The views of a scene show one set of named points, each view turned or mirrored, shifted and resized as a whole, with a little noise and some points left out.

Scene 1
View 1
Q295: [ -2  -4   2   8   9   0  -3   6   6   0  10  -3 -10   6  -1  -9   7   0
  17 -10 -30 -11  11 -11  -7  -9  -9   4  -4  -5   8  28   2 -12   1 -13
  -4  -3  -7 -11  -4 -17 -10   1 -15  15  23 -20  -8 -15 -20  14]
Q157: [  6  -1   1 -18  15   3  -5   9   7   1   7 -16  13 -19 -11 -23 -10  16
 -13  -1 -13 -19  20 -12   0  -1  -4  11  -6  10   0  11  27 -24  -6   4
   6   9 -21   4   3 -21  -3   9 -14   7   3  12 -12  -5 -28   9]
Q337: [ 13   2   5  -9  11   9  -9   8   2  -5  14   9  -6   4  -9 -12 -16  19
  -1  11  10 -20  13 -20   4  -4  -3 -10   2   7   0  -1  32 -15 -20   3
  -1  17 -16  13  -9 -10  -7   6   6 -18  13  29  -7 -18  -6   9]
Q388: [  5  -2   3  -1   8   6  -6   7   6   3  10   3  -5   8  -7 -11  -3   6
   9  -3 -15 -14  10 -18  -2  -4  -6  -1   1   1   2  15  17 -13 -10  -8
  -8   9 -11   5  -8 -16  -8   9  -7  -3  18   5  -1 -14 -16   9]
Q960: [  5  -4   2 -12   9   9  -6   4   7   7   7  -1   7   5  -8 -16 -10   6
   3  -3 -13 -16  14 -21   3   1  -4   2   6   9  -5  12  27 -16 -16  -7
 -10  19 -14  17  -8 -21  -5  22  -6  -8  10  18   4  -5 -25   6]
Q980: [  9   0   4  -8   8   9  -8   6   7   2  11   6  -4   7  -8 -12 -13  13
   4   5  -3 -17  11 -22   3  -2  -4  -6   4   7  -1   6  29 -14 -18  -3
  -6  16 -13  13  -8 -15  -6  13   0 -13  16  22  -1 -13 -13   6]
Q713: [  7   1   3   2  11   1  -4  10   4  -8  12   0 -11  -4  -5 -11  -4  14
  -1   3  -4 -18  13 -13  -4  -8  -6  -3  -7   1   9  12  15 -14  -3   0
   6   2 -15  -7  -2 -12 -10  -7  -9   5  18   1 -16 -21  -9  14]
Q473: [ 11   1   6   3   7   6  -7   8   3  -7  16  12 -17   9  -5  -6  -9  14
   6   8   5 -18   7 -19   0  -8  -6 -12   1   1   7   7  23 -10 -13  -1
  -2  11 -11   3  -9  -8 -10   0   2 -11  20  15  -8 -24  -1  10]
Q660: [  8  -1   5  -4   7   9  -8   7   5   2  12  10  -9  13  -8  -9 -12  11
   8   4  -1 -18  10 -23   2  -4  -5  -8   6   4  -1   6  28 -11 -19  -5
  -9  16 -12  14 -11 -13  -7  13   3 -17  17  21   1 -17  -9   7]
Q261: [  5  -2   1 -12  12   3  -4   5   6   2   7  -8   5  -9  -7 -19  -7  11
  -5  -3 -15 -18  16 -15  -1  -3  -6   6  -4   6   1  15  21 -20  -8  -1
   0  10 -18   4   0 -19  -4  11 -13   5   8   9  -7  -8 -26   8]
Q237: [  6   1   3  -5  13  -1  -5   9   4  -7  11 -10  -3 -13  -6 -15  -3  16
  -5   0 -10 -17  15  -7  -5  -7  -6   3 -11   1  10  14  15 -18   1   3
  10   0 -17 -10   2 -14  -8  -7 -13  13  14  -2 -20 -18 -16  14]
Q594: [  6  -4   3  -5   5  12  -7   4   8   8   8   9  -1  15  -8 -13 -10   3
  12  -2 -11 -16  10 -24   5  -3  -5  -5  13   6  -6  11  24 -12 -21 -10
 -17  19 -10  20 -12 -20  -7  23   0 -16  14  18  10  -8 -19   5]
Q438: [ 10   3   5  -1  12   3  -6   9   1 -12  16   3 -13  -4  -6 -10 -10  21
  -4  10   7 -20  11 -14  -1  -8  -5  -6  -5   3  10   3  24 -15  -8   6
  10   6 -17  -4  -3  -8  -9  -9  -2  -3  16  14 -20 -24  -2  10]
Q777: [  3  -1   3   4  11   1  -4   9   6  -6  13  -3 -11   0  -5 -10   2  10
   7  -2 -14 -15  11 -10  -6  -8  -8   0  -8  -2  11  19  10 -13   0  -3
   3  -1 -11  -8  -2 -14 -10  -6 -12  10  22  -9 -14 -19 -12  13]
Q516: [  0  -4   2   2   8   2  -5   5   7   3   8  -2  -5   5  -4 -12   3   1
  14  -8 -27 -11  10 -13  -5  -6  -9   4  -2  -2   4  25   7 -13  -3 -12
  -6   3 -10  -4  -4 -19  -9   6 -15  10  21 -12  -6 -12 -21  10]
Q282: [ -1  -8   0  -5   5  10  -5   3  12  16   4   2   4  18  -5 -14  -2  -5
  18 -11 -31 -11  11 -23   1   0  -7   4  10   4 -10  23  17 -14 -17 -18
 -21  14  -7  15 -11 -26  -6  30  -9  -4  15   3  14  -1 -30   6]
Q574: [  7  -1   2  -2  11   3  -4   9   3  -3  10  -3  -5  -3  -5 -12  -3  11
   2  -1 -11 -16  13 -14  -3  -8  -6  -1  -5   2   6  15  16 -15  -5  -2
   3   4 -14  -3  -4 -15  -9   1  -9   5  16   3 -12 -17 -16  11]
Q21: [  3  -2   1 -13  15   1  -4   8   6   0   5 -17   8 -16  -8 -21  -6  12
  -8  -3 -17 -17  19 -10  -2  -4  -5  10  -8   6   3  16  19 -21  -3   0
   4   5 -20  -2   3 -20  -4   6 -18  12   7   4 -12  -8 -29  11]
Q204: [  7   4   4 -11  15  -1  -5   8   3  -8  11 -10   2 -18  -7 -18  -8  19
 -12   3  -5 -18  16 -10  -2  -7  -6   5  -9   7   8   9  23 -20  -3   7
  11   4 -20  -4   2 -15  -6  -2 -11   7   8  10 -19 -15 -19  11]
View 2
Q713: [ -1  -9   1  13  -2   9   6  -5  14  -3 -10  -2 -10  -6   3  -6   7   6
  -7   7   1  -1  -8  24   3  -1  10  -1   7  12 -12  13  -8  10  -1  -2
  -9   6   2  -1  -7  -1   4  -3  12   4  16  14  -5  -8  -3   1]
Q594: [  4   8  -5   0   2  18  -3   2   2   5   5   3   7 -10  20  -6   4  -7
 -14   8   5 -13   4  15  -8  -5  -3  -6  10  14  -1  -2   1   7  10   3
   1  13  -4  -9   5   2   5  -2   2  10  11  -3  -6 -14  -1 -11]
Q980: [ -1   1  -5   3   0  16   0   0   5   5  -2   7   1 -11  12  -7   5  -5
 -10   8   5 -10  -2  13  -5  -6  -2  -7   7  15  -7   6   1   7   7  -2
  -3  12  -4  -9   0  -3   6   0   8   8  12   2 -13 -16   0 -11]
Q282: [ 11  12   1   2   7  10  -7  -1  -1   1   9  -5   7 -11  26  -5   3  -7
 -20   6   3 -14   9  21  -5  -4   5   0  14  12   5  -6  -6  14   7  14
   5  14   2  -1  11   7   8  -4  -4   6  12  -1   7 -13  -2  -7]
Q261: [  2   0   2   3   6   2  -2  -4   4  -1  -3   3  -6 -19  17  -8   4   0
 -13   7   2  -6  -3  14   0   0   6   1   7  14  -4  10  -8  17  -2   6
  -9   6  -3  -6  -2  -1   7  -3   8   0  16  15  -2 -14   2  -4]
Q574: [  0  -6   1  11   0   8   2  -4  11  -2  -7  -1  -8 -10   9  -6   6   3
 -10   7   1  -3  -4  23   1  -1   8   0   8  12  -8   9  -7  13  -1   2
  -7   7   1  -1  -6  -1   6  -4  10   3  15  14  -2  -9  -1  -1]
Q337: [ -8  -3 -10   3  -4  23   4   1   9   7  -6  12   0  -7   5  -7   5  -4
  -4  11   5  -8  -7   9  -4  -6  -7 -11   5  16 -14  10   5   2   9 -11
  -6  12  -7 -14  -7  -6   4   3  13  13  12   1 -21 -15   1 -12]
Q388: [  4   0  -1   9   1  13   1  -2   6   1  -1  -2   0  -8  13  -6   4  -2
 -12   7   3  -7  -1  23  -2  -3   6  -2   9  12  -4   3  -5  10   3   4
  -2  11   2  -3   1   3   5  -3   5   5  12   6  -3 -10  -3  -3]
Q516: [  8  -1   4  14   2   6   0  -4   9  -5  -1 -11  -6  -7  13  -4   7   4
 -15   5  -1  -6   1  29   2  -3  13   5  11   9  -2   2 -11  14  -1  11
  -2   9   8   6   2   6   6  -7   1   3  14  11   6  -5  -4   3]
Q157: [  0  -4   5   0   6  -3  -3  -7   4  -2  -5   9 -10 -27  19  -9   3   2
 -14   7   3  -5  -6  10   0   2   6   2   5  16  -4  18  -7  22  -6   6
 -14   5  -8  -9  -5  -4   7  -4  12  -6  17  21  -3 -18   5  -5]
Q473: [ -2  -3  -5  12  -3  20   6   0  13   3  -7   0  -2  -2   4  -5   6   0
  -7   7   3  -5  -5  22   0  -5   2  -5   8  13 -10   5  -3   4   7  -5
  -3  11   3  -4  -2  -1   4   0   8  13  13   3  -9  -9  -3  -4]
Q438: [ -8 -11  -2  12  -5  15   9  -3  15   1 -13   5 -10  -6  -1  -7   7   4
  -3   9   3  -1 -11  17   2  -3   3  -5   5  14 -17  14  -4   6   1  -8
 -11   8  -1  -7 -11  -4   4   0  15   7  15  12 -14 -11   1  -4]
Q660: [ -1   1  -6   5  -1  21   0   1   7   4  -1   5   4  -6  12  -6   5  -4
 -10  10   4  -9  -1  15  -5  -6  -4  -8   7  14  -7   3   2   5  10  -3
  -2  13  -4  -8   0  -1   4   0   8  12  12  -2 -12 -14  -1 -11]
Q204: [ -3 -10   3   7   2   2   2  -7  10  -3 -12   6 -13 -19   9  -8   6   5
  -8   6   1  -2  -9  14   3   2   7   2   4  15 -10  18  -7  18  -4   0
 -15   5  -4  -6 -10  -4   7  -3  13  -2  17  21  -7 -14   3  -2]
Q960: [  4   7  -1  -1   5  10  -4  -1  -1   3   3   6   4 -17  22  -8   3  -5
 -16   7   4 -10   1  11  -4  -3  -1  -3   9  16   0   4  -1  13   5   5
  -3  11  -6  -9   3   0   9  -2   5   4  14   5  -5 -17   2 -11]
Q237: [  0 -11   4  13   1   2   4  -7  14  -5 -13  -1 -14 -13   5  -7   6   7
  -9   6   0   0  -8  21   5   2  12   3   6  12 -12  16 -10  16  -6   2
 -13   5   2  -1  -9  -2   5  -5  12  -2  15  21  -2 -10   0   2]
Q21: [  3  -5   5   5   5  -5  -2  -8   5  -5  -6   3 -12 -22  17  -8   5   4
 -15   7   1  -4  -5  15   3   2  11   4   7  15  -5  15 -11  22  -8   8
 -12   4  -2  -4  -5  -1   7  -6  10  -5  18  21   1 -14   2   1]
View 3
Q594: [ 13  16 -15 -11 -18 -10   5  14   3  -7  12  10  -2 -22  -1  13   1  23
 -15 -11  24   5   1  23 -11   9  33 -13  -6   7 -10 -19  12  -1  -2  -8
  -2 -20 -13  -5  -1  27  26   3 -24   6  10   1  13  -8   6  -8]
Q713: [  9   7 -12   9 -17   2   8  11   3 -19   6   1  -1 -13 -15   3   4   4
 -25  12 -10  13   4  -2  13   3   6  13   0   8  -3  -3   7  16   3   8
 -21  -3  -2  -5   1  21  18  19 -14  14  24 -11   1  -6  -8 -15]
Q295: [ -6  11 -19  15  -8  11  10   5   8 -10   7   7   5  -3  -8   1 -10  13
 -38   6   1  -1  19  -5   9  -9  -5   7  -2  15 -10  -2   6   2   4  -1
 -11 -10  14 -10  -1  15   4  29 -16  15  24 -23 -10  -4  -6 -17]
Q157: [  0  -4 -13   8 -14  -2   9  -1   7   5  13  -8  -9  -5  -8   9   8  -2
 -24 -13  -1  15   9  -1   3  11   6   0  -4   8   9 -15   3  22   5   5
 -24   1 -21 -21  -1  22  36  13  -6  20  31 -16  -1  -5   3   8]
Q574: [  4   5 -13   7 -16  -1   9   7   6 -10   9   0  -3 -11 -11   5   3   4
 -23  -1  -1  11   6   0   7   5  10   5  -1   9  -1  -8   6  14   4   5
 -18  -3  -9 -10  -1  23  23  15 -13  15  25 -12   1  -6  -3  -7]
Q282: [ -2  13 -21  -3  -8   0   5   6   9   5  12  11   3  -7   5   9  -8  24
 -28 -18  28  -3  16  16 -14  -2  15 -18  -8  13 -11 -19  10  -8   2 -12
   2 -23   1 -16  -2  21  19  12 -20  12  14 -15   0  -5   8  -7]
Q660: [ 15  15 -10  -8 -21  -9   7  16   3 -15   8   8  -2 -26  -7   9   3  17
 -16   0  12   9  -2  15  -1  10  28  -3  -3   6  -8 -14  11   6  -2  -3
  -7 -13 -11  -2  -1  28  23   6 -22   7  13   1  12  -7   0 -12]
Q204: [  5  -1 -11  12 -19  -1   8   6   3  -8  11  -6  -8 -11 -13   6  10  -4
 -23   1 -11  18   3  -4  11   9   6  10   2   7   7  -9   4  24   3  10
 -28   3 -15 -12   1  22  28  15  -8  19  30 -13   2  -7  -3  -1]
Q261: [  1   1 -14   7 -13   0   8   3   5   0  12  -3  -5  -6  -7   8   3   4
 -25  -8   3  12   9   2   1   7   8   0  -3   9   2 -15   5  14   2   3
 -19  -5 -11 -16  -1  22  30  14 -11  17  27 -15   1  -6   1   1]
Q337: [ 20   9  -7  -7 -26 -11   6  15   1 -19   8   3  -5 -26 -12  10  11   9
 -10   0   3  17  -6  13   3  16  32   1  -1   3  -2 -15  10  17  -1   4
 -17  -7 -20  -2  -1  30  31   3 -20   8  17   4  15  -9  -1  -8]
Q960: [  6   8 -15  -4 -16  -6   5   7   7   2  12   3  -4 -13  -3  11   2  14
 -20 -17  17   7   7  13  -8   8  21 -10  -6   8  -3 -20   8   7   0  -4
  -9 -14 -15 -13   0  26  30   8 -17  14  20  -9   5  -7   7  -1]
Q237: [  3   1 -13  15 -14   5  10   6   4 -11   9  -2  -2  -8 -15   2   3  -1
 -28   6 -11  14   8  -9  16   3   0  15   1   9   2  -2   5  20   5  11
 -26   2  -5 -10   1  20  21  20 -10  18  31 -15  -2  -6  -7  -8]
Q516: [ -2  10 -18  12  -8   8   7   5   8  -7   8   6   5  -5  -8   3  -7  15
 -34   1   6   2  17   0   5  -6   0   2  -4  13  -9  -5   7   0   3  -1
  -9 -12   8 -11  -1  17  11  24 -16  15  23 -21  -5  -4  -2 -13]
Q777: [  3   8 -14  14 -13   6  10   9   6 -17   6   4   1  -9 -13   1  -2   7
 -30  11  -5   7  10  -4  14  -3   2  12  -1  10  -4  -1   6  11   4   5
 -16  -5   5  -6   0  18  11  23 -14  15  24 -16  -4  -6  -9 -15]
Q21: [ -2  -3 -15  12 -11   3   9   1   8   2  14  -5  -5  -3  -9   6   5  -2
 -29  -7  -3  12  12  -4   5   5  -1   3  -3   9   4 -12   4  20   6   6
 -24   0 -11 -20   0  20  30  18  -7  23  32 -20  -5  -5   0   3]
View 4
Q388: [  4   5  10 -17  14   9  -9   7  -8  -6  17   1  -1   8  13  -4   0  -7
   2 -13  -6   1   0  -2  -3   3  -7  -8  -3 -10  -9  -8  -1   1   2   6
   6   1   6  -5  -1   8  -6   8  -2  -5  -8  -5  -3  -6   4   1]
Q473: [ 13   4  15 -15  15   4  -5   3  -7  -2  14   3  -5   7  18  -4  -4 -10
   4 -17  -6   5  -8  -2  -9   0 -11  -4   4  -9 -10 -13  -6  -1   4   2
   5  -2   9 -12   1  13 -10  11  -1  -4  -2  -6  -4  -1   8  -4]
Q777: [  8   7   8 -10  19   3 -11   3 -15  -6   6   1   2   6   6   2  -1  -3
   2 -13  -4   5  -4  -2  -5  10  -5 -16  -2 -15  -5 -17  -3  -5   9  -1
   6   2   2   1   7   3  -7   8   2   0   3  -5   4 -11   0  -6]
Q516: [ -2  10   6 -16  16   8 -14  10 -15  -9  17  -1   4  12   5   0   3  -3
   1 -14  -4  -1   6  -1  -2  10   1 -15  -8 -14  -7 -12  -1  -4   7   4
   5   2  -2   2   3   2  -6   5  -3  -3  -5  -7   2 -13  -3  -3]
Q574: [  8   4  11 -10  16   2  -8   4 -11  -6   5   1   0   5   8  -1  -4  -6
   3  -9  -6   7  -5  -5  -2   4  -7 -12  -1 -12  -8 -12   0   1   6   3
   6   5   6  -3   3   4  -7   5   1  -2  -3  -3  -1  -7   6  -4]
Q282: [-12   8   7 -25   8  17 -11  16  -9  -9  36  -2   5  16  12  -9   3  -5
   2 -14  -6  -5  16  -1   3   3  -3  -6 -12  -8  -9   1   6   3  -5  16
   6   3   0  -4  -7   7  -4   4  -7 -13 -23  -4  -6 -10   0   7]
Q204: [ 12   1  11  -2  15  -6  -7   0  -8  -7  -8   3   0  -5   7   0  -7  -6
   6   2 -10  13  -8 -10   3   3  -7 -13  -1 -11  -7  -8   5   5   6   2
   8  13  10   0   4   3  -6  -1   4   3   0   0  -4  -9  12  -3]
Q980: [  8   1  15 -16  11   7  -3   5  -1  -4  17   5  -5   3  20  -8  -6 -10
   5 -10 -11   4  -4  -4  -2  -4 -12   0   2  -5 -11  -3   1   6  -3   7
   6   3  11 -11  -4  13  -9   6  -4  -8 -13  -2  -8   1  13   3]
Q438: [ 19   0  14  -7  17  -4  -4  -2  -6  -1  -2   5  -5  -2  16  -1  -8  -8
   4  -8  -8  12 -17  -5  -7   1 -13  -8   5 -10  -7 -14  -5   1   8  -3
   7   3  12  -9   5  10 -10   7   2   1   3  -2  -3   0  14  -7]
Q337: [ 15  -3  17 -14  12   3  -1   0   1  -2  11   4  -8   0  24  -8  -9 -13
   5  -7 -13   8 -12  -7  -4  -7 -18   2   6  -5 -12  -4  -2   9  -2   5
   8   3  16 -16  -3  15 -10   8  -2  -6  -9  -1 -10   6  20   1]
Q660: [  9   0  15 -17  12   8  -3   6  -2  -1  21   3  -7   8  24  -8  -6 -10
   5 -14 -10   3  -5  -3  -5  -4 -13   2   3  -3 -10  -5  -2   5  -2   7
   7  -1  10 -14  -3  16  -9   8  -4  -8 -12  -3  -8   4  12   1]
Q594: [  0   3  13 -24   8  14  -5  10   0  -3  30   1  -2  11  21 -13  -2  -9
   4 -13 -11  -2   4  -3   0  -2 -10   2  -3  -4 -12   1   2   6  -7  11
   7   2   8 -12  -8  14  -8   6  -6 -12 -19  -5 -10   0  10   5]
Q713: [ 13   4  10  -9  18   0  -7   1 -12  -4   2   2  -1   2   9   1  -4  -5
   4 -10  -6   9  -9  -4  -5   7  -7 -13   1 -13  -7 -16  -4  -3   9  -1
   6   3   6  -3   7   5  -9   7   2   0   4  -5   1  -6   6  -6]
Q157: [  4   0   9  -5   9  -3  -8   2  -5 -10  -3   2   2  -4   4  -2  -8  -4
   7   8 -11  10   1 -14   9   0  -4 -14  -8 -11  -5  -1  13  10   0   8
   9  18  10   5   0   1  -4  -6   3  -1 -11   2  -8 -11  13   3]
Q237: [ 12   4  10  -7  18  -3  -9   1 -11  -7  -2   2  -1   0   7   1  -5  -5
   4  -7  -7   9  -8  -6  -2   5  -7 -15  -1 -13  -5 -15   0   1   9  -1
   6   6   6   0   6   4  -7   4   3   1   2  -4   0  -8   7  -5]
Q21: [  2   4   7  -4  13  -2 -10   4 -11 -10  -1   0   3  -2   2   0  -4  -2
   5   4 -10   8   3 -10   8   5  -2 -18  -9 -14  -5  -5   9   6   4   5
   8  16   5   6   2  -1  -3  -3   3   1  -7  -1  -3 -13   7   0]
Q295: [ -2  11   4 -15  18   7 -15   9 -19 -10  15  -2   5  12   2   3   4   0
   1 -17   0   1   6   0  -4  14   0 -19  -8 -16  -4 -17  -3  -9  10   2
   4  -1  -3   4   6   1  -6   9   0  -2   0  -8   5 -17  -7  -6]

In a view up to two points have been moved. Name them for each view, in the order of its rows, or write -.
view 1: Q473
view 2: Q337
view 3: Q594, Q574
view 4: Q237
